A landscape with many valleys, sampled at points; each row gives a point and its height.
A ball rolls from a point to the lowest of its 5 nearest points, and stops where none of them is lower. Distance is the straight distance between rows; heights are no part of it.
q972: [ 17.7   0.5  25.6 -29.3  30.6   4.3 -14.1   6.3   7.9  44.6  -8.2   2.2
  16.1  10.8 -32.8   3.2  -3.1  -0.5 -35.7  26.3]  h=509
q914: [ 27.5   8.4   3.2  -5.5  33.6   3.3 -19.6   2.3  20.2  14.0 -22.4 -17.2
  -3.3   8.8 -10.3  -0.2   6.5  -2.0 -22.2   8.3]  h=440
q610: [  0.9  22.2  12.6 -13.0  22.7 -10.8 -36.0   3.9   7.7  23.3 -23.0  38.1
  28.7  -5.8 -12.5  22.0 -17.8 -12.3 -21.3  15.9]  h=435
q594: [-19.5  -9.7 -32.2   9.4 -17.8   3.2   3.6  -0.2   7.2 -10.0   2.7  -0.3
 -15.7   7.6  14.4  -1.1  20.8 -11.8   2.0 -37.4]  h=282
q828: [ -6.4  39.7  23.9   4.8   3.6   0.8   1.1 -21.1 -23.3   5.0  13.1  47.1
   3.4  -3.0  18.7  38.4 -26.4   0.9 -11.4   2.9]  h=436
q588: [  7.2  -4.5 -17.1  19.7  -8.3 -19.5  -3.5   8.3   8.6   1.7  -2.9  -9.0
  14.9 -17.7 -26.4   2.0   9.4 -16.3   3.8  -8.5]  h=374
q505: [  7.1  27.4   2.8   5.1  -3.5   0.2   3.0   3.0 -17.3  -7.7  12.0  31.7
  -0.2  -6.9  17.9  25.1 -18.6   8.9  24.8  22.9]  h=326
q676: [ -0.6  -6.8  -5.8   4.4 -16.5 -12.3  -0.8   6.4  -5.5   1.2   3.5 -15.0
  19.4 -21.2 -10.6   0.8  -2.5 -18.5   0.9 -11.6]  h=411
q540: [-17.9   0.6  13.2  -1.1 -32.8  -7.8  24.5  18.8 -12.8 -13.7  16.1   3.1
   3.1  -2.0 -28.3   3.1 -16.8  22.8  33.6   3.9]  h=330
q178: [ -7.1  -6.5  14.9   3.9 -26.6 -22.7  21.0   7.6  -1.7  -3.6  -4.7  -4.5
  16.9 -14.5 -25.8 -14.7  -1.3   7.1  35.5  -5.4]  h=350
q226: [-14.6 -18.9 -31.9  25.4 -23.6  14.2   1.5   3.0  -4.0 -29.7  23.4  -1.7
 -11.6   5.3  26.7 -20.9  19.4   7.0  15.4 -25.8]  h=245
q991: [  3.1   6.6  -6.8  12.5  -1.2  -1.9   0.7  11.4  -9.8 -33.5   9.6 -23.5
 -14.9   4.6  19.5   0.4  -3.4   6.4  23.3  -2.6]  h=352
q870: [  2.2  42.5  16.0  -6.3  14.5   1.5 -16.6 -15.3  -9.2  10.6  -4.3  27.8
   8.9   3.2  12.7  33.0  -9.7  -9.5  -2.2   3.9]  h=527
q976: [  9.7  11.9 -14.5   1.6   6.1  11.6 -11.1  -7.4   6.5 -22.6  16.6   7.1
 -24.1   0.9  38.7 -15.8 -16.0   9.7   7.6  12.4]  h=453
q309: [-14.5 -11.6 -18.7  10.7 -26.8  -4.5  13.8   3.1  -9.6 -23.0  21.0 -16.2
 -10.5  -0.8  -3.8 -20.6  13.5   6.4  26.9 -25.3]  h=228
q478: [  1.1  26.4  10.4 -10.3  20.2   4.2  11.7 -18.4  -6.3  18.9  -8.6  12.9
  -9.7  -2.1  10.7  22.8 -13.8   1.6   2.1  15.7]  h=408
q561: [ 18.6 -30.6   2.6   2.2  -6.3 -37.0   0.1  30.8   4.5  27.6 -12.5   1.9
  38.8 -14.5 -30.3 -11.0  12.3 -25.5 -16.9 -19.7]  h=302
q985: [  1.0  10.9  -2.3  -1.5 -27.4  -8.5   7.1   1.7 -12.8 -15.3   7.8  19.4
  -5.5  -7.7   5.1  13.0 -16.2  13.3  14.9   9.1]  h=202
q24: [ 15.1  13.9  24.6  -4.0  24.4 -16.6 -21.3  12.7  13.4  23.1 -26.2  23.2
  20.0  -2.5 -11.1  23.8 -13.9 -13.1 -22.9  19.5]  h=343
q244: [-16.3   6.3   7.1  -2.8 -29.6   4.9  15.3  11.3  -9.3 -16.7  27.9  15.9
  -3.6   2.3  17.6   8.7  -9.2  21.5  37.9  11.8]  h=278
q27: [ 20.3  15.6  20.6  -9.6  30.6   0.0 -21.3  19.4  22.0  59.2 -19.9  27.5
  20.8   4.5 -21.8  18.5  -1.3 -15.7 -31.9  24.5]  h=433
q338: [  4.5 -27.4 -16.4   7.0 -14.5 -25.8 -13.7  14.2  -6.4   4.9  -9.8 -10.1
  30.5 -10.1 -44.3 -17.8   5.5 -24.4  -3.5 -32.5]  h=261
q971: [  2.5  23.6  23.5 -25.1  33.9  21.4   9.7 -30.1 -16.7   8.7   8.7   1.7
 -16.7  -0.2  23.0   7.1 -11.9  -1.6  -8.6  28.6]  h=300
q166: [ 12.2   8.5  15.3 -28.1  10.4  41.9   1.3   8.8 -11.9  36.8   7.3 -17.5
   3.0  13.7   5.4  -1.3   9.9  -1.1 -49.1  31.5]  h=401
q447: [ 17.7  23.3  18.6 -10.1  25.2   9.3  -8.9 -14.0   1.4  30.3 -20.6   6.8
  -1.6   0.4  -5.9  10.7  -1.9   2.6 -35.0  17.1]  h=564
q213: [ -3.5   3.5  -2.2   8.9  19.9  20.8  -4.8  -9.0   7.8 -23.8  -2.7 -11.1
 -31.3  13.6  33.9 -15.7  -1.6  -1.5  -3.0   9.4]  h=524
q815: [  3.9  37.3  17.4  -1.3   2.5   2.6  -4.7 -17.8  -7.2  15.4  -0.8  33.9
   7.3 -11.1  16.5  30.7 -29.8 -14.8  -8.7   1.9]  h=480
q701: [  8.3   4.3 -19.5  13.3  14.8   6.8   3.3   0.0  -0.8 -15.7  -5.6 -18.6
  -8.1  -4.1   6.1  -3.1   8.2   2.7   0.8   0.3]  h=442
q827: [ 11.1   9.1  -3.6 -11.8  26.4  13.2 -10.3   3.7  13.3   8.4 -16.0 -21.4
  -8.2   2.6   8.7  -3.4  14.2  -1.7  -7.7   7.2]  h=576
q915: [ -5.5  28.4  19.0  -2.9  26.8  24.6   7.2 -45.5 -26.4  21.3  -1.9  31.5
 -32.6   6.7  38.3  -2.3 -27.9  -4.8 -10.8  17.2]  h=241
q41: [-17.5 -23.4 -21.8   7.1 -19.2  -0.5   8.2  12.7  -6.9 -51.5  33.4   3.8
 -20.7  14.5   4.6 -21.7   5.9  28.1  13.8 -17.7]  h=223
q379: [-13.3  -7.5  25.9   4.7 -26.3 -15.3  18.0  11.6  -5.8  -7.5  10.9  -1.4
   9.5   8.6 -36.3   0.7 -17.3  25.7  33.8  11.2]  h=379
q372: [-19.9 -16.7 -24.1  11.0  -7.0  -1.5  -6.2  -6.3   0.0 -19.1   3.4 -10.1
 -14.2   7.6  22.8 -20.8  19.3   6.2  10.0 -28.6]  h=257
q854: [  6.1  -0.1 -26.5   8.1   2.8  -7.1  -9.3   1.4  15.6 -14.1  -0.1 -10.0
   8.0   1.0   4.9  -7.8  22.7 -11.7  -9.6  -1.1]  h=437
q649: [-23.1  -7.5  22.2  -3.2 -39.9 -25.8  10.9   4.0  -1.1 -24.3   7.7  -7.9
  -5.9  12.1 -31.5 -19.6 -12.2  38.5  42.7  -3.8]  h=303
q852: [  8.1  -3.8 -22.8  13.2  12.7  13.8  -2.4  -2.1   5.8 -13.6 -10.8  -9.2
 -15.4  15.6  17.6  -1.9  13.0  10.2  -5.6 -11.5]  h=407
q169: [ -3.0 -44.8 -25.5  16.8 -18.5  -7.1 -14.9  -8.1   5.3  -4.3 -15.1  14.6
   2.1  -4.0 -10.2 -18.1  38.9 -18.2  -9.4 -61.5]  h=347
q217: [ 21.4  11.3  -1.9   0.8  17.8   9.0  -2.8  -5.4   3.2 -20.9   0.4   3.2
 -18.2  16.3  29.6   0.8   3.2  -7.8   0.6  22.0]  h=621
q17: [ -5.1  -4.4  -1.3   1.2 -23.1  -1.2  14.9  11.0  -2.6 -26.7  33.2   5.3
  -2.1  -7.5  -5.4   6.9  -9.6  19.5  30.8   0.2]  h=230
q685: [  7.0  27.9  13.5 -12.0  20.6  24.9  -3.2 -26.7   1.5  15.1  -8.2  10.6
 -11.9  -4.3   8.2   7.5 -24.1   5.1 -13.3  28.2]  h=177
q640: [-25.3 -19.4  16.3   0.6 -18.8 -12.7  25.6  13.7  -0.8 -31.2  16.1 -10.7
   0.5  11.4 -26.6 -20.8   2.1  31.4  31.4  -1.2]  h=277
q300: [  4.8  40.9  21.7 -12.8  31.0  17.9   0.1 -38.8 -13.0   4.5   6.0   1.2
 -14.9   3.2  31.5   0.9 -20.4  -6.2  -2.6  23.2]  h=317
q756: [ 11.5  -9.2  -6.6  12.1 -15.1 -28.8   6.1  14.8  -0.5  15.9  -8.3   3.5
  30.7 -19.7 -35.1   3.7  -4.9 -15.9  -7.8 -12.2]  h=314
q138: [ 11.8  -8.9   6.1 -20.8  25.5  13.4 -20.3  -1.4  18.6  24.7  -9.9 -22.7
  -0.5  18.2 -12.4  -5.8  16.3  -2.2 -34.0  10.8]  h=167
q243: [ 25.9 -12.6  15.0 -29.9  12.8  42.0  -3.3  21.9   3.3  40.9  -4.4 -25.5
   4.9  30.4   7.9 -18.1  20.6  -5.5 -51.8  13.2]  h=210
q800: [ 12.5  -6.2   1.4   4.7   0.7 -28.7  -7.0   9.4   7.3   8.2   1.4  -9.0
  20.2 -17.5 -23.5   6.6   4.6 -16.5   0.3   3.7]  h=397
q882: [  7.2  -4.3  -4.7   8.5  -5.2 -19.8 -15.5  17.6   3.6   6.9 -14.7   2.0
  14.5 -16.4 -13.9  23.8   0.5 -12.2  -4.4   6.7]  h=381
q98: [-18.1 -37.1 -14.5  23.3 -23.1 -21.9   3.1   2.7  -0.3   1.0 -17.2 -11.9
  13.9   5.8 -32.5 -24.1  22.9 -16.0   9.3 -48.1]  h=247
q110: [ 22.4   3.1  10.3 -12.5  28.8  -8.9 -16.0  18.2   8.8  25.0 -23.8  -1.6
  18.8  -7.0 -17.8  15.6   8.0  -7.1 -24.5  25.5]  h=360
q480: [ -7.8  33.6  20.6  -3.5  17.4  12.3   1.7 -39.8 -14.4   4.5  11.0  29.3
 -13.9   3.0  34.0  28.2 -24.7  -7.2   4.4  23.2]  h=351
q901: [  6.9   3.8  19.5 -34.1  36.1  21.8  -6.6   6.7  -4.7  44.5 -20.6 -15.0
   2.0  13.5  -2.3  -4.3   7.6   0.5 -36.3  23.7]  h=559
q636: [-22.2 -23.9 -12.8  11.3 -35.2  10.0  15.7  10.2 -13.6 -30.1  38.1 -13.0
  -8.4   4.4  13.1 -26.2  -1.6  31.9  31.2  10.4]  h=222
q59: [ 15.5  -9.6 -19.1 -10.6   3.3 -15.2 -24.5   0.9  -1.2  -3.5  -6.8  -9.4
  17.4 -10.8  -9.5 -11.7  14.2 -11.9   0.6  -9.7]  h=496
q664: [ -7.0  -3.9 -25.8   8.1 -21.6  -4.4   9.3  16.4   2.4 -14.1  21.7  -0.8
 -13.6   2.7   6.2   3.3   1.6  15.4  30.0  -3.4]  h=135
q431: [  8.7 -18.9 -11.9   5.5  12.0 -17.6 -11.3  13.1  23.7   4.1 -16.5 -11.1
  15.0 -11.7 -12.3  14.7   1.2 -18.3  -7.7  -5.5]  h=443
q912: [ -5.7 -18.5 -19.5  10.4  20.0  26.6  -9.9  -8.2   8.1  -8.9 -33.9 -21.7
 -11.8  22.6  11.4 -33.4  18.2 -10.5 -23.6 -21.8]  h=669
q601: [ -0.8 -20.8  -1.6 -10.8  34.0   9.5   0.7  -3.3  20.0  16.5 -17.3 -27.3
  -9.0  21.4   6.6 -22.2  30.7   2.9 -39.3  -6.3]  h=710
q620: [ -5.7 -21.9 -32.5  10.9 -11.5   0.9 -20.7   0.6   5.6   0.5  -3.9 -13.6
   0.5  -6.3 -10.9 -12.9  23.9 -15.1  -7.6 -34.0]  h=340
q218: [-30.1   6.8  47.4   5.5 -18.8 -24.0  21.0   4.8   9.4 -10.3   4.2  12.9
   4.8   9.2 -42.3  -7.4 -20.0  38.6  39.6  -2.3]  h=389
q634: [-13.0 -15.0   1.9  12.8 -28.0 -22.1   5.8  -0.4   7.5  -5.3   9.8 -23.8
   8.5   6.9 -28.9 -16.5   9.7   7.0  28.6 -17.6]  h=313
q364: [ 19.2  14.1  22.0 -21.3  30.9  39.0  -1.3 -24.1 -14.2  19.4 -13.7  -5.2
 -19.1   7.5  16.1   0.3 -14.5  -4.7 -26.1  27.6]  h=226
q780: [  8.9  -1.7  -1.8   0.8  -4.9 -19.9  -7.2   8.1  12.7  -3.2   5.6   3.0
  16.8 -27.2   6.9  32.1   1.0 -15.3  -2.3   7.3]  h=482
q796: [ -0.6  13.9   3.4   3.8  -9.7   6.8   7.0  -1.7 -10.5 -17.9  14.3  30.5
  -6.6  -4.1  28.4  21.7 -10.9  11.5  12.7  11.5]  h=296
q423: [ 15.5   5.4   8.8  -1.4  23.8   0.8 -17.4  -9.7  14.6  16.1 -20.1  13.6
   2.0  -6.1  -1.7  13.7  -2.8 -17.2 -13.9  19.4]  h=484
q788: [ 18.4   0.7   3.7  -3.6  26.1  -4.8 -28.4  18.6  20.8  37.4 -15.9  -1.0
  15.4   5.3 -21.3   5.5   8.2   5.1 -26.7   2.3]  h=263
q35: [ 12.8   3.0  18.4 -27.9  23.5  28.0  -6.5   2.2   4.1  47.8 -10.8 -25.1
  -1.8  24.1  -9.9  -6.3  18.1   9.1 -46.0   6.6]  h=553
q889: [-14.9 -23.2  20.6  13.2 -36.7 -40.2  10.6   3.2   3.9   1.2  -5.1 -17.7
  11.1   3.0 -41.6 -17.9 -10.6  11.7  34.2 -15.9]  h=334
q146: [ -8.3  20.0  14.8 -20.1  30.9  18.2  20.4 -29.1 -11.5 -10.7   6.0  12.1
 -36.4  -0.7  35.6 -10.9 -15.4   7.0   5.7  38.2]  h=363
q68: [ 20.6  -0.8   5.8   1.0  15.2 -17.1 -15.7  10.7  20.9  26.1 -20.1  13.4
  25.6 -13.0  -2.6  27.8  -3.9 -25.5 -13.3  14.2]  h=341
q974: [ 12.3  -9.8  -3.7   3.2   0.3 -24.9 -24.5  23.3  11.4  21.8 -20.3   5.7
  30.7 -17.2 -28.7   4.8   0.6 -24.3 -13.5   2.6]  h=265
q461: [-24.8   3.0   9.1  -2.6 -27.3   8.2  22.8  25.1  -3.6 -24.1  25.9  -4.9
   2.4   0.7  -7.5   3.8 -18.0  27.6  41.5   4.7]  h=264
q50: [  6.1  -5.0 -17.4   7.9  16.8  18.9   1.1 -21.3   7.0  -1.2   1.1 -23.7
 -29.7  22.2  17.7 -26.0   5.1  -2.0  -9.2  -4.4]  h=184
q368: [ 15.3  22.0  10.6  -9.0  -2.1  -2.5  -7.0  -5.4  -8.9  15.5 -19.5  15.0
   8.0 -16.6   0.7  27.0 -20.5  -4.1 -13.1   2.0]  h=424
q336: [  3.5  -2.1 -22.9  14.2  -3.0   0.6   2.6   3.6   6.2 -15.0  13.1 -11.9
  -6.2   0.3  16.1   3.3   8.6   5.3  -1.4 -19.0]  h=319
q805: [ 10.7 -10.4  -7.0  -2.6   9.7   6.9 -12.4   3.5  11.2   5.1 -12.7 -12.6
  -6.8  10.4   0.5   1.8  17.8  -2.9 -21.2  -7.5]  h=525
q298: [ -5.8   8.1  -8.0   5.2  -5.6   9.5  14.7   6.0   2.7 -36.2  23.0  -7.1
 -23.9   4.1  36.3 -12.8  -5.6   9.1  15.5  12.6]  h=276
q191: [  9.8  12.5   1.0 -28.5  32.2  26.8  13.6  -8.4 -12.4  -1.9  -3.1 -15.9
 -13.5   8.5  16.9 -16.9   5.2   3.3 -16.2  17.5]  h=460
q802: [-11.0 -21.0  -9.5  10.6 -27.7   0.1  22.0  11.9  -6.4 -23.7  39.9 -18.7
 -14.3   8.9   9.6  -9.7   4.8  13.3  26.0 -22.0]  h=216
q31: [ -6.6 -14.7 -12.7   6.6 -24.6 -19.5   8.5  11.1  -7.7 -12.5  -5.9 -20.1
   7.7  -9.8 -29.8 -15.9  -6.0  -2.2  10.6 -24.8]  h=328
q49: [  5.8  22.4  11.0  -4.1  -6.9   0.6  -0.5  -5.9 -17.3  15.9  10.6  19.2
   6.0 -16.1   1.5  29.6 -19.1  -8.1  -1.2  10.1]  h=421
q722: [ -4.7  17.2  -0.9   0.5  -2.6 -11.0   7.9  12.1  -2.6  -2.8  12.5  11.5
   3.8 -16.8   4.5  27.4  -9.3   1.0  14.7   5.2]  h=349
q330: [ 18.2  26.1  12.8  -5.1   8.7 -20.7  -5.8  12.9   9.6  25.1  -9.0  25.7
  21.8 -21.5 -16.2  36.6 -10.9 -11.2 -12.4   6.7]  h=62
q235: [ -6.6 -31.4 -33.4  22.0  -9.1  13.3  -4.6 -11.8   4.3  -9.1  -1.9   3.8
 -18.9  20.1  11.6 -30.3  22.3  -2.5   0.3 -40.1]  h=281
q221: [ 10.6  15.2  -9.6  -1.3  14.7  18.1  -2.7 -15.5   4.0  -6.3  -3.3  -6.7
 -15.5  -3.5  30.3  -3.1   1.3  -0.7  -1.1  -2.9]  h=574
q450: [ 17.2  16.1  10.6 -15.3  23.5  17.9 -14.0  -3.2   6.4  16.3 -19.3 -11.5
   1.8   0.5  -6.4   5.6   8.8   4.2 -33.7  19.2]  h=521
q137: [  1.8  -9.4  -1.8 -17.0  35.2  24.2 -13.6  -6.1  16.9   7.9 -12.1 -29.1
 -13.5   2.4  10.0 -12.5  14.8   9.7 -34.3  12.3]  h=592
q935: [  2.1  29.7  16.8  -2.1  -8.8  -5.5   3.5   0.8 -13.7  13.0   6.5  31.5
  16.9  -7.4   9.0  44.7 -20.1  -1.9   1.9  15.0]  h=318
q214: [ -2.5   0.1   5.2 -19.6  33.4  35.6   0.5 -29.3  -4.8  14.9   4.2 -29.5
 -17.4  24.0  13.0 -20.5   6.5 -14.7 -20.8  24.3]  h=591
q91: [ -9.8 -16.8 -24.9  22.2  -3.8   8.5   8.4  -4.7   1.4 -34.0  28.5   3.3
 -20.3  12.9  26.6 -16.8  11.1  12.6   2.8  -5.8]  h=234
q151: [ -2.0 -15.5 -14.4   3.6   5.4   0.0 -15.3  10.9  28.3   3.1 -19.3 -13.2
   6.7   1.0  -4.2  -4.6   8.9  -3.3  -9.8 -15.6]  h=426
q757: [-24.6   7.3   1.8   4.8 -15.1  12.9  24.9  19.7  -4.5 -28.7  44.5  15.4
  -4.4   2.7   9.3   6.3 -19.1  12.8  26.3  21.2]  h=236
q308: [  9.6  27.5  -9.1   5.8  13.8   6.4  -3.3  -6.0  -8.3  -7.4   4.5  10.0
 -13.0 -12.7  15.6  11.5  -4.4   8.4   3.8  14.4]  h=444
q116: [  3.4 -12.6  10.2  11.4 -11.6 -17.7  15.1  16.2 -11.4   8.1  -2.6   0.8
  21.0 -11.8 -27.3  11.5 -12.1  -5.1  16.0   5.4]  h=203
q672: [  5.4 -31.1 -20.1  13.7  -2.4 -10.2 -11.7   9.0  11.3  -8.1 -11.4  11.5
   7.2   3.9  -9.5  -4.5  31.7 -10.5 -10.3 -42.8]  h=305
q907: [  9.9  21.2   0.5  -5.7  13.0  15.3  -0.9 -27.5 -14.0  -1.7   9.2  34.3
 -19.2   6.1  35.5   2.8 -24.1   8.7  16.7  31.0]  h=438
q867: [  3.1 -19.8 -17.0  11.9 -12.6 -11.9  13.9  -1.1   6.1 -13.5  10.8 -18.4
  -1.3   2.7  -0.7   1.3   6.7  -3.2   7.8 -25.1]  h=269
q735: [  7.9  21.3  -4.5  -9.7   3.4   0.8   4.5  -1.0   1.7   2.9 -13.7  -7.8
   0.2  -2.9   8.5  17.3   4.7  -6.9   5.0   7.2]  h=567
q581: [-35.2 -20.4  19.1   0.0 -35.4  -0.2  15.4  -1.6  -4.3 -37.9  28.4  -5.4
  -0.1  18.5 -17.2 -22.1 -11.6  37.6  34.3  -6.9]  h=240
q703: [  6.2  -2.9 -10.0   5.5  21.9 -16.7 -33.0  16.7  19.8  17.0 -12.9  10.3
  17.3  -4.4 -16.0   8.2  -1.4  -7.8 -24.6  -2.5]  h=55
q241: [  4.9   7.0   5.7 -25.0  36.6  24.1 -14.6 -12.4  -5.0  22.5 -15.6  -7.8
   4.3  10.7   5.6   9.2   1.7  -5.6 -28.2  19.7]  h=418
q733: [-20.3 -32.1 -31.1  23.5  -4.6   8.6  -5.7  -8.6  10.6 -19.3 -21.0   4.3
 -19.7   7.6   9.2 -34.5  28.3  -4.6 -10.0 -44.4]  h=312
q295: [-25.5 -13.7 -17.8   6.5 -19.0   9.0  16.6   0.0   2.3 -34.6  45.3   7.7
 -11.5   5.6  15.4 -17.3 -17.0  28.0  19.8  15.0]  h=224
q859: [ -7.5  20.4  19.2  10.7 -11.9 -12.3 -13.9  -0.9 -18.6  17.3 -13.2  28.4
  29.5 -23.6  -5.5  37.5 -25.4 -20.3   7.4   7.5]  h=422
q863: [ -1.0  26.2  30.7 -14.4  23.1  36.9  17.4 -34.0 -23.2  16.3  18.2  21.0
 -19.4   4.4  27.2 -17.1 -34.1  -4.9  -3.0  36.5]  h=193
q496: [ -9.7 -36.9 -23.3  19.6 -40.1  -3.2   0.9  -0.1  -2.3 -20.4  11.2  -4.3
 -16.4   1.0   3.2 -21.3  31.0  -0.9   9.4 -31.4]  h=246
q467: [ 25.5   3.1  -4.3   6.0  22.3  -7.2 -11.0  15.4  17.3   0.1 -15.5  -4.5
   7.2 -11.6  -6.4  14.3  13.8  -9.7 -13.0  -0.3]  h=333
q145: [ 17.0   3.5  19.0 -37.5  22.3  40.6   2.1 -10.6 -18.9  24.2 -10.1 -22.7
   0.7   5.5  26.0  -8.0  -2.1  -9.7 -29.2  29.7]  h=289
q607: [  3.2  -9.4  -0.8 -14.9  33.9  30.4 -11.9  -8.9  21.1  11.6  -5.4 -33.3
  -8.0  23.8  14.1 -29.3  22.9   3.1 -41.2  -2.5]  h=739
q531: [ -4.3  14.5  14.2   5.5 -14.4 -23.6   2.6   9.0 -12.6   6.2  -1.0  19.2
  18.7  -9.4 -20.8  19.2 -18.2 -21.2  11.8   3.7]  h=342
q174: [  9.9  12.1   4.7 -22.5  23.1   8.5 -12.0  -4.9  -1.6   6.6  -2.0   0.3
   1.5   3.9  12.7   1.4  -7.2  -0.9  -8.6  19.1]  h=439
q614: [ -5.9 -16.1 -18.5   4.7  20.6  12.7 -17.9  -1.1  22.7   9.8 -23.9 -10.2
  -8.2  12.6   3.6 -11.6  41.1  -4.9 -25.5 -35.0]  h=612
q500: [-21.6 -16.5  24.6  12.9 -20.0 -43.6  22.1   5.4   3.6 -18.7  -1.1 -19.6
   2.3  10.7 -36.5  -0.9  -1.8  38.5  51.9  -5.3]  h=361
q172: [ -5.6   8.8  24.9 -11.4 -30.0 -12.8  25.4  -4.9 -12.7  -5.7   2.6  14.4
   5.3  -4.7 -22.1   0.0 -16.6  21.1  20.6   3.0]  h=380
q904: [ 14.5  21.8  16.3 -28.8  19.3  44.2  13.2 -34.1 -33.8  25.7  -4.3   6.1
 -17.6   5.7  15.0  -5.5 -23.1  -9.4 -28.6  35.2]  h=162
q482: [ -2.4   1.8 -15.7   1.2 -20.4 -17.8   2.1  10.0   5.1  -5.8  -4.7 -12.6
   5.3 -14.1   0.6   0.7  16.3  -5.9  13.8  -9.0]  h=354
q600: [ 17.0  -5.4  -6.6  -8.5  13.5 -17.6 -22.4  22.0  21.5  28.3 -18.5  13.5
  23.5  -0.2 -21.7   9.2  -6.5 -10.6 -20.5  18.1]  h=225
q103: [-19.6  21.5  16.8   4.6 -16.6 -10.9   7.9  -9.9 -19.2   0.6  12.6  43.0
  21.5  -5.1   4.4  28.4 -28.9   3.4  13.5 -17.6]  h=155
q537: [ -4.1  32.6  13.4  -6.4  14.8   5.6   8.8 -24.9  -9.6  -3.3   0.6  18.6
 -17.9   3.4  29.3  12.7 -17.7  -0.6  -2.0  18.2]  h=398
q877: [-23.7  -3.4   5.7  -4.6 -37.6   6.2  15.7  25.9  -3.0 -32.5  36.9  -2.3
  -7.6   5.7  -5.6 -15.9  -2.7  21.0  39.6   2.0]  h=229
q230: [ -2.2 -25.3 -20.1  24.8  -6.0   5.3 -13.0  -4.8   3.9 -21.0 -17.2   2.4
 -19.7   5.0  21.0 -12.6  29.1 -10.7 -12.1 -37.4]  h=322
q746: [ -8.1 -32.7 -20.0  21.3 -16.5 -21.6   7.3  -1.0   7.9  -8.1  -1.0  -7.7
  10.2  -6.5 -26.9  -5.1  15.3 -13.7  -2.2 -44.9]  h=255
q344: [  7.0  -4.6 -10.4   3.9 -20.7 -25.0   7.8  11.0 -10.9   6.1  -0.3 -13.5
  12.7 -21.0 -27.1   9.3   0.1  -4.7  12.9  -1.5]  h=344
q902: [ -0.1   5.5  -7.3   0.6   5.7   0.0   6.4  -0.9  -3.1 -36.3  24.8  10.8
 -29.7   1.2  37.1   1.2 -15.9   5.1  24.6  21.8]  h=345
q81: [ -9.5 -41.3 -10.9  16.6 -27.3 -18.7   3.6  -6.4  -1.3   0.8  -3.6  -1.5
  17.9   1.3 -37.9 -11.7  16.3 -11.7  14.9 -30.6]  h=242
q592: [-11.0  11.1   1.3   5.8 -31.3 -12.6  17.9   8.5 -19.1   1.0   4.4  -4.0
   6.8 -11.2 -17.2  10.5  -9.2  -3.4  28.6   4.4]  h=372
q48: [-12.7  -1.0   4.3   2.8 -16.7  -9.8  11.2  10.1 -10.1 -25.1  13.9   4.5
  -6.2  -7.7  -5.8  -0.6  -0.2   6.2  23.6  -5.6]  h=306
q644: [ -7.4   0.6 -22.0  18.4   0.4   4.2 -15.6  -7.8   5.7 -22.3  -5.1 -16.4
 -25.2   5.5  17.6 -12.4  14.8   0.9   5.4 -17.3]  h=294
q381: [-13.5 -27.0 -26.4  11.1 -13.4   9.4  -9.3  -8.8  -5.0 -10.8 -13.8  -5.6
 -11.0  -3.9   7.7 -22.3  39.4  -4.9   3.4 -35.7]  h=295
q493: [  3.2  -6.5  -8.2   8.5  -0.2 -21.1  -9.8  13.0   6.2  -3.3 -10.2 -14.2
  -2.0  -8.4   1.1  -3.7   8.1  -2.5 -16.2 -24.8]  h=441
q639: [-17.1 -14.3 -12.8  11.7 -38.4 -16.7  10.7  11.6  11.3 -17.6   6.3 -14.8
   9.7  -5.1  -5.0 -13.2  -1.0   8.1  10.8 -15.2]  h=279
q2: [ -0.9  24.1  25.4   1.7  -3.3 -20.6   8.7  -9.6 -21.3  16.2  -2.7  41.2
  26.3 -26.6   8.2  27.0 -30.2 -16.6  -9.3  -2.1]  h=297
q280: [ -8.0   6.6  13.7  -5.4 -26.1  -0.6  22.5  10.0 -10.8  -3.5  21.7  25.8
  -1.0 -12.3  11.7  19.7 -14.9  24.1  21.0  14.6]  h=280
q930: [ 18.9  -1.7 -13.0  -4.7  32.2  25.4  -2.6 -23.0   3.4  -0.8 -12.2 -35.0
 -11.2  14.0  11.9 -14.9  11.5  -5.6 -10.3   1.7]  h=560
q823: [  7.6  -1.2   6.3  -8.3  -2.8 -12.5   2.0   3.0   6.0  19.0 -13.1  12.7
  28.2 -22.1 -23.4  18.9  -8.3 -14.0   3.4   3.2]  h=383
q627: [-22.6   1.6   3.7   3.4 -40.0 -10.8  25.7  -4.6  -3.7 -19.5  15.7 -15.7
   2.0  -7.8 -15.0 -11.4   6.0  11.4  31.1 -15.8]  h=270
q44: [  0.6 -35.7  -7.3   2.9 -18.6  -7.7   4.2   6.0  13.6  10.6  -0.1  -9.2
  13.3  -8.6 -22.2 -18.8  12.2 -11.9  -0.1 -17.2]  h=213

For each start below, name the point where the ball stops.
q482 => q664
q649 => q664
q298 => q664
q336 => q664

Call two points neighbours if one is among the 5 nearest of the other. Go from one point of each pair to the other, from neighbour to neighbour, staying as low as possible. Name the highest point that can't be avoided.
q664, q985 => q244
q103, q330 => q68
q103, q664 => q505
q703, q44 => q561
q50, q664 => q644
